Points, in no order, along strands that fork, close into loops and pass close to each other.
Two points are linked if the straight distance between their rows is under 38. Some points are linked to none.
zuz: [ 17  23 -17 -40  25  28   8  27 -22  18   0   4  22  -1  13 -17  16   8]
Nosus: [  7  10 -18 -39  24  27  -2  26 -21  12  12  -8  18  11   2 -11   6   8]
vef: [ -2  -4   1  -2   1   6  -4  22 -18   5  14  -5  -8  14  -2  -3  -5  20]
nako: [ -3  15  19 -17   8  12  -3   4  15  14   8   8  -4 -25  11   6  19 -21]
kuz: [ 10   0 -26  25 -17  -9  22  -5 -63  -7   5 -17 -10  10  11 -13 -10  -8]
godu: [-21   5  18  -2   1  -1   8 -12  11  20   9  13  -6 -28  22  16   5 -26]
mulo: [ -4   4   2 -29  19   5 -27  -3  16 -11   0 -14  20  12 -20   3  10 -17]
sozu: [  5 -16  19  20   6 -11  -1  -2   0   9  11  17 -35  -7  -2  12  -5  16]
dafum: [ -8  -4 -21   1 -13 -11   0 -31  10 -19 -15 -14  41   3 -10  -4   3 -27]
fut: [  2   2   3 -24  20  13 -26  18  12  -5  15 -17   8  20 -13   3   5   6]
pema: [  1  -8  -7  13 -22  -8   9 -22  33 -20 -23   2  21   0 -14  -6  -8  -8]
teg: [ -3   5 -18 -19  16  16   5  22 -28  22  10   1  12  14   9  -9  -5  30]
bini: [ -7   7 -18   6  -6  -4  26  -1 -60  10   8 -11 -10   9   7 -14 -12  -9]
buvil: [ -1  -7  19  10  -4 -12 -10  -7  21  -2  -3   9 -13   9 -11  12  -1   9]
kunip: [ -1  12  12 -17  10  20   8  19  -8  14  11   5  -9 -13   8  -4   9  -5]
sida: [ -8  -8 -17  -9  -6  -8  -4 -27  25 -19 -14 -11  41   8 -21  -6   6 -22]
fak: [ 17  -9 -10  44 -20 -28   8 -23  -9 -18 -13   7 -26 -13  15   2 -16  -8]
zan: [ 15  21  -4 -32  18  26  10  28 -12  19   5   9  12 -14  14 -19  25  -2]
tadas: [ -5  10  26 -13  12   6  -9   3  21   9   3   3  -8  -9  -2  13   9  -9]
lape: [ -1  -5   6  23 -12 -18   3 -10  -7  -8  -2   3 -19   1   0   3  -7  -2]
kos: [-24   6  16   2  -1  -5   3 -17   4  12   5   0   4 -14  10  14   0 -25]
dag: [ -7   1  16   4   3  -4  10   4 -11  16   8   7 -29 -10   2   5  -3  -5]
Mano: [ -7  15  16  -9   5  11   8   4   5  17  13  14 -12 -32  19   4  18 -24]
soko: [ -8   6  12 -19  13   1 -18  -5  33  -1  -3  -4  13   9 -18   7   4 -12]
Togu: [ -2  -4  21  13   6  -9   9  -3  -1  13   8  15 -36 -13   0  14  -6   3]
kag: [  5 -17   0  14  -5  -4 -23  15  18 -14   5   0  -2   9  -4   6  -2  35]
mes: [ 10 -24   2  24  -6  -9 -18   7   8  -9   6   8 -14  -1  -2   5  -5  38]
miz: [ -2  -2   8   1   0   1  -3  13 -16   7   8  -2 -17   6  -4   0  -5   9]
Rumin: [-12   1  -1 -14   1  -8 -12 -17  34  -7 -12  -5  26  10 -21   0   3 -18]
Rizu: [ -4   7 -10 -15   8  14  19  16 -39  21   5  -3  -3   9   6 -11  -4  16]
Zoge: [ 10  -8  -6  36 -16 -28   8 -14 -22 -10  -2   6 -29  -5   7  -2 -15  -3]
Vusil: [ -6  -4 -13  -4   5   9  -3  23 -20   8  16  -7   2  13   2 -10  -5  32]
vuda: [ -5  11 -13  -4   0   6  29   7 -55  18   7  -5  -9   4   9 -11  -6  -4]
notur: [  7  -9  -5   5 -11  -4 -15  -3  29 -28 -18  -2  14  17 -13   1   3   8]
zak: [ -4  -2 -18   9 -20 -11  -5 -22  -3 -22 -15 -16  28   7  -6  -2   7 -26]
Kun: [  1   7  -3 -30  18  23  -6  20 -14  10  12 -12   8   8  -5  -2   9  -3]
zonip: [ -2  12  11 -25  12  17  -1  16  -8  12   8  -5  -4  -6  -1   0   4  -9]
dosol: [-11  -3  -1  20 -18 -18   8 -29  24  -5 -12   7   9  -4  -6   1  -8 -13]
Befog: [  0  -7  -7  33 -23 -22  21 -36  23 -11 -17   8   6 -11   1  -3 -16 -11]
rigod: [ 12 -23  10  26  -8 -18  -9  -1   6  -9   0  14 -27  -1  -1   8  -8  21]
dakek: [ 10  19   5 -24  13  25  14  23 -10  21   5  12   0 -15  13 -16  20   1]
pas: [ -5   2 -17 -20  30  22  -7  29   1  16  18 -11  17   8   4  -8  -2  36]
limel: [ 10  -7  -3  38 -21 -24  12 -29   8 -17 -19   7 -10 -10  10   1 -13  -4]
lezi: [ 18 -19 -18  10 -20  12 -13   1   5 -39 -29 -14  13   2  12  14  -8  16]
lofam: [-11   0   7  20 -12 -20   4 -22  11  -2  -7   5  -3   0  -3   5  -5 -12]
daz: [  9  -7  -9   8 -17  -1   2 -18  30 -28 -31  -2  22   3 -14  -3  -3  -3]
deko: [ -3   4  25  -4  11   1  -9   4  19   8   3   6 -17   0  -8  14   1   3]
Dol: [  8 -11   1   6  -7  -5 -26  10  23 -22  -4  -4   5  18  -9   5   0  20]

A tip is a point with one link. Name the tips that can be reached along the links from each point below, in the order of the rows.
dosol: kuz
Mano: buvil, kos
Rumin: mulo, zak

How many points has the smallest loop of links through each point below? Write 0 if it is on no loop.
Zoge: 7
soko: 0
Nosus: 7

Name the points in between on the shortest way along the links from the first point to the second, in order.
daz, rigod: notur > Dol > kag > mes
dakek, Nosus: zan > zuz
dafum, mulo: sida > Rumin > soko
zonip, zan: kunip > dakek
lape, kag: lofam > dosol > pema > daz > notur > Dol
